Points on a hilly landscape, in no order, each with its height.
A ball rolls from a point to the lowest of its 2 nearest points, and stops where none of them is lower. Distance is the straight distance between rows; heights are no part of it.
katus: [  4 -21   2 -19 -25  15  -7   0   6  19  17   7   7  24   8 -40  15  -5
 -30  -8  40 -10   1 -38 -10]  height 38.7
belaz: [ -9  16 -21  -1  -8  -2  16  -9 -27 -42  -2  54  14 -19 -13  46 -29  -1
  20  -9 -28  21  -2  34 -43]  height 42.6
nupu: [ 16   2 -10   8 -17 -10  -8  26  -6  14  11 -28  12  42 -14 -82  12  -5
 -22 -12  44   1   5  10  -7]  height 26.9
sitig: [-30 -12   2 -12 -17  44   6 -34  -1 -19  47  42  20  19  23   4  17 -18
 -17   0  10  -7  21 -48 -26]  height 56.3
rizu: [-57  28   7  20 -12   7   7 -16 -14 -32   6  34   4  23  -5 -20   7 -26
  11  -3   5  15  30  19 -16]  height 65.0
bave: [ 79 -28 -28 -24 -18 -16 -30  30 -24  -1  18 -19  25   9  -4 -15 -18   3
 -41 -24  39  23 -42  -2 -58]  height 38.3
tol: [ -2  43   2   5  34 -13   0  -7  26 -10 -13 -47 -15 -10   3  10  -8  -1
  28   9 -33   6 -11  37  43]  height 25.5
Pezom: [-32  31 -13  46 -23 -26  24   4 -21 -38 -15  24  23  35 -46 -22   4 -25
  21  -2  23  27  20  59  -4]  height 64.0
novum: [  9 -26 -20 -11 -17  23  10 -45   0 -39  35  34  42  -1   1  56  -7 -14
  -5  11  11   2   3 -20 -20]  height 59.3
riba: [ -7  12  14  -4  19   5   0  13  10  35 -23 -18 -30 -11   8 -12  10  16
   6  -1 -20 -23   4 -21  26]  height 27.3
mabip: [  9  -6  30   2  11 -26  -3   1  41  56 -42 -55 -28 -13   0  16  18   0
  17  24  -1 -22  -3 -13  85]  height 38.8
Dipi: [-41   6  15  26   4   1  -3  23   2  23   3 -27 -16  41  -7 -92  40  -5
 -13   1  24 -12  27 -16  30]  height 22.2
kufeg: [ 34 -18 -24  -8 -28  -4  17 -23   0 -17   7  24  39   7 -15  39 -14 -11
  -8   4  28  11 -14   6 -16]  height 60.6
ran: [-23  41   4   2  26  23 -27  -5 -16 -67  49   9  -9  -5  33   4 -16  -6
   4 -11 -43  38  -4  39 -49]  height 9.0
noku: [-73  51  39   9  36  37 -12 -19   3 -35  32  13 -39  -9  42  -7  12   0
  19   5 -57  13  25  24  -5]  height 12.3
kiz: [-52  53  23   7  34  16 -17  -2   2 -20  17 -12 -28   3  25 -39   4  -2
  15  -6 -32  11  13  27   6]  height 16.5
kupet: [-11   8  -1  33   0 -36  33  24 -11  28 -78  32 -18  -4 -44  15   2  -5
  22  -4  -6  -1  16  17  27]  height 43.8
zad: [  7   3  14 -22  28  17 -14  10  13  21   4 -36 -24 -24  31   5  -7  27
   1   1 -37 -22 -10 -18  15]  height 24.1
puv: [ 31 -27  23  -2  -4 -26  -1 -12  41  45 -20 -54  -1 -13   9  29   6   0
  18  26  20 -16 -19  -5  61]  height 35.3
muzil: [ 12  40   8 -11  43  10 -37  -2  21 -33  44 -65 -10  -4  41  -2 -10   5
  -2   2 -38  19 -22  25  10]  height 8.3
vetiz: [ 29 -33 -13 -30  -5  32 -25 -13 -10 -14  57  10  25  -7  26   7  -2   7
 -34  -1  12  -2 -11 -41 -44]  height 52.8
Gefuv: [ 35 -40   5 -23 -23   4 -18  14  11  44  11 -15   1   5  13 -30   4  13
 -27  -2  38 -20 -18 -38  -3]  height 36.2
Pum: [ -3  42 -17  23   2 -25   8 -12  10 -45  10 -30  24  32 -24 -14  -9 -28
  13   8  13  28  -5  64  21]  height 63.1
kuzil: [ -25   -2    5    4  -14   12  -11   30  -12   21   17  -13   -6   46
    1 -113   28    3  -29  -21   32  -14   21  -21  -17]  height 24.5
mak: [ 33 -20 -17  -4  12 -16  29 -14   6   7 -38   6   3 -42 -15  78 -23  20
  25  15 -25 -18 -16  10  26]  height 37.7
sude: [-11  -3  21  17  18 -22  16  -7  29  49 -48 -14 -24 -11 -18  24  22  -6
  16  27  -4 -14  14 -28  72]  height 41.0
boro: [  9 -11 -23 -15 -27   7  -2  28 -36  11  -3  44   6   5  -9 -31 -13   8
 -24 -32  13   3   0 -11 -68]  height 29.3
Nalat: [ 16 -48 -24 -18 -19  14  27   2 -22  15 -21  56   7 -28 -14  44 -13  29
  -8  -7   0 -24  -3 -36 -30]  height 17.5
madip: [ 19 -49 -12 -26   5  24   9   8 -10  27 -17  20  -8 -46   3  39 -17  45
 -10   0 -29 -38  -9 -39 -14]  height 6.5
napo: [-14 -18  -8 -11 -26  19  16   4 -30   4  -7  67   2 -10  -2  10  -8  10
  -9 -20  -2 -10  16 -31 -50]  height 24.4
rete: [-65   7  23   3   2  38  12 -34  -8 -26  20  56  -6  -6  25  28  11  -6
  16   1 -26  -3  34 -26 -22]  height 18.9
sotu: [-16 -13  -3   5 -36  11   5 -14   4  -3  28  13  26  51 -11 -47  27 -27
 -26   3  57  -3  19 -27   1]  height 37.1
Pes: [-53  41  23  22  26   6 -17  15   2  -1  12 -39 -24  24  11 -84  25  -1
   4   1  -8  -3  19  17  17]  height 19.5
Kamom: [ -5 -16   1 -19  29  30  -2  14 -11  17  -5   7 -29 -48  27  29 -13  52
   2  -1 -56 -30  -2 -24 -10]  height 17.6
Vonam: [-14  54  -8  11  27 -13   2 -13   9 -44   0 -11  -3  -7  -4  25 -27  -8
  30   5 -34  24 -10  53   8]  height 22.3
Fonim: [ -7   0  -9  10 -34   5  12 -42  17 -26  28  14  47  42 -11   1  15 -44
 -11  12  55  13  12  -1  11]  height 35.2
Gezem: [ 36  -9 -30 -14 -28  -1 -16  35 -34  -3  18  17  20  22  -8 -50  -8  -3
 -42 -35  32  17 -14  -3 -72]  height 33.0
dagaz: [ -2  49   8  -3  39  22 -47  11  -7 -50  62 -33 -11   4  48 -27  -4   1
 -15 -14 -41  33 -14  23 -33]  height 14.5
Fizi: [ 45 -25 -21 -16  16  -7   1 -24  13 -17   7 -25  20 -41   1  71 -24  11
  13  19 -12   1 -29  15  10]  height 32.5
kilin: [-53  -4  24   5  20  19  19  -8 -13  15 -32  55 -34 -37   6  36   7  20
  23   6 -41 -24  33 -36   0]  height 19.2
Kibuk: [ 35 -48  21  -1 -24 -22  -8   3  35  59 -16 -36   0   1  11   1  12   3
  -1  18  49 -19 -18 -23  44]  height 38.9
Fodob: [ 38 -41  17  -5 -18 -22   0  36  16  75 -50 -25 -30  -5 -15 -14  14  17
  -6   1  17 -32 -11 -29  48]  height 34.3
Nomiz: [-85  29  43   5  28  41  -2 -22  -2 -14  20  34 -39 -10  39  -4  26   1
  14   7 -45  -5  41 -17  -5]  height 17.4
Pana: [-35  31   3  12   0 -16  16  -1 -26 -18 -35  46 -14 -21 -21  19 -25  -5
  36  -8 -34  23   9  55 -24]  height 44.6
Rep: [-45  -3   7  -2  12  28  12 -14 -22 -19  -6  58 -17 -35  14  43  -9  18
  19   1 -46  -7  21  -6 -29]  height 10.1
Puz: [ 50  -5 -27   0 -17 -28  23   7   1  -3 -24   7  25   8 -34  30 -20  -5
  -1 -10  18  11 -23  31  -6]  height 61.6
Zet: [-30  20   4  31  -5 -33  27  21 -31   4 -64  44 -19  -9 -41  -3  -7  -6
  30  -8 -16  17  20  56  -9]  height 45.0
Sugu: [-40 -16  18  19  -1 -10  15  25  -7  56 -51  27 -38   6 -25 -32  34   1
  -7   1   9 -23  39 -48  21]  height 28.1
nud: [  8 -33  16   0 -16 -10   3  33   6  73 -42   2 -29  10 -14 -38  25  15
 -19  -4  26 -30  10 -50  32]  height 31.3
radut: [  0 -15  -4 -19  -1  49 -20 -27  -4 -38  79  19  24   6  42   3   9  -8
 -33  -2   3   3   4 -41 -46]  height 54.8
nelos: [-31  45  -7  44   3 -28  17  -1  -5 -34 -16 -10   9  27 -34 -28   2 -25
  27   8   6  25  17  62  25]  height 63.6
Lidas: [ -2   1   9  27   7 -28  24   7  15  30 -54   4 -11   6 -35  11  16 -13
  15  11  11  -7  15  -1  53]  height 42.5
taba: [ 87 -44 -29 -27 -15 -17 -21  34 -21  12  -4 -16  16 -19  -7  17 -29  24
 -28 -19  10   3 -46  -6 -44]  height 43.4
ziv: [ 55 -37  -1 -38 -10  -1 -36  39  -4  41  10 -44  -9 -13  21 -33  -8  31
 -28 -16   5 -16 -32 -29 -19]  height 32.0
vono: [-11   6  16   6  10  -6  -6  10  18  34  -8 -37 -21  19   4 -48  23  -1
  -5   3  10 -18   9 -16  42]  height 25.0
lod: [ 64 -64 -19 -27 -10   9 -27   4  -8   0  30 -12  30 -27  14  29 -18  23
 -28   2  17  -6 -35 -32 -41]  height 48.7
Tavod: [  1  35  -9  -4  33  13 -15  -5  -9 -55  23   1  -6 -27  17  40 -30  10
  15   2 -54  23 -17  34 -22]  height 17.0
Libe: [ 28  22   4 -11  25 -14 -27 -13  36 -13  30 -84   7  -4  22   7 -10  -9
  11  12  -6  16 -33  30  31]  height 15.9
peti: [ 12  10 -25   3   6 -11  31 -18  -9 -27 -24  32  11 -31 -22  75 -31   5
  29   5 -28   6 -14  26  -2]  height 40.3
zosu: [ 25   6   9   0  17 -29   2 -26  37  11 -17 -58  -1 -17   6  44  -5  -7
  27  27  -9  -4 -21  25  63]  height 30.2
Nid: [-47  -9  23  13   5   4  21   6  -7  37 -44  48 -31 -12 -12   9  26   4
   4   2  -5 -17  36 -54  14]  height 24.9
topib: [-22  16 -20  16 -30  -4  17 -11 -18 -36   7  40  31  36 -27 -13  -1 -32
   3 -12  28  20  17  23 -22]  height 64.4
sovek: [ 24  -4   7 -31  13   7 -28  36   3  33   9 -48 -21 -13  26 -30  -6  29
 -19 -15 -25 -13 -19 -21  -3]  height 27.9
Sibos: [ 58   5 -10 -11  20 -27 -18 -15  26 -25  16 -69  17 -23  10  49 -29  -4
  15  15  -9  21 -42  39  20]  height 24.3
koti: [ 21 -13   1  12 -24 -18   9 -23  28   6   0 -17  30  26 -17   4  15 -26
  -2  18  55   4  -2  12  32]  height 32.7
kad: [-22  -7 -14 -10 -28  31   9 -27 -21 -46  40  63  36  18   5  23  -4 -25
 -11 -15   8   8  12 -25 -48]  height 57.7
Mipug: [  9  -2   3  19 -17 -17  -4  -3  19   3   8 -43  25  43 -14 -48  23 -23
 -10  13  57   6   6  17  34]  height 29.9
poboz: [ 36  17 -26  15 -16 -37  15   7   6 -15 -18 -22  24  23 -34  -5 -10 -15
   4  -3  27  18 -17  56  13]  height 62.4

Call two points neighbours if one is among the 2 nearest of the other. Go from one point of each pair to the other, from neighbour to neighbour, staying as low as possible. Name the highest point that can't be avoided.
noku and zad -> riba
madip and ran -> Kibuk
ran and muzil -> dagaz
Rep and noku -> rete

Write out the way that a ball takes from each point below.
topib -> Pezom > nelos > Pum > poboz > Puz > kufeg > novum > kad > sitig > radut > vetiz > lod > taba > bave > Gezem > boro > napo > Nalat > madip
sotu -> Fonim > koti > Mipug > nupu > kuzil > Dipi
Pana -> belaz > peti > mak > Fizi > Sibos > Libe > muzil
rizu -> Pezom > nelos > Pum > poboz > Puz > kufeg > novum > kad > sitig > radut > vetiz > lod > taba > bave > Gezem > boro > napo > Nalat > madip
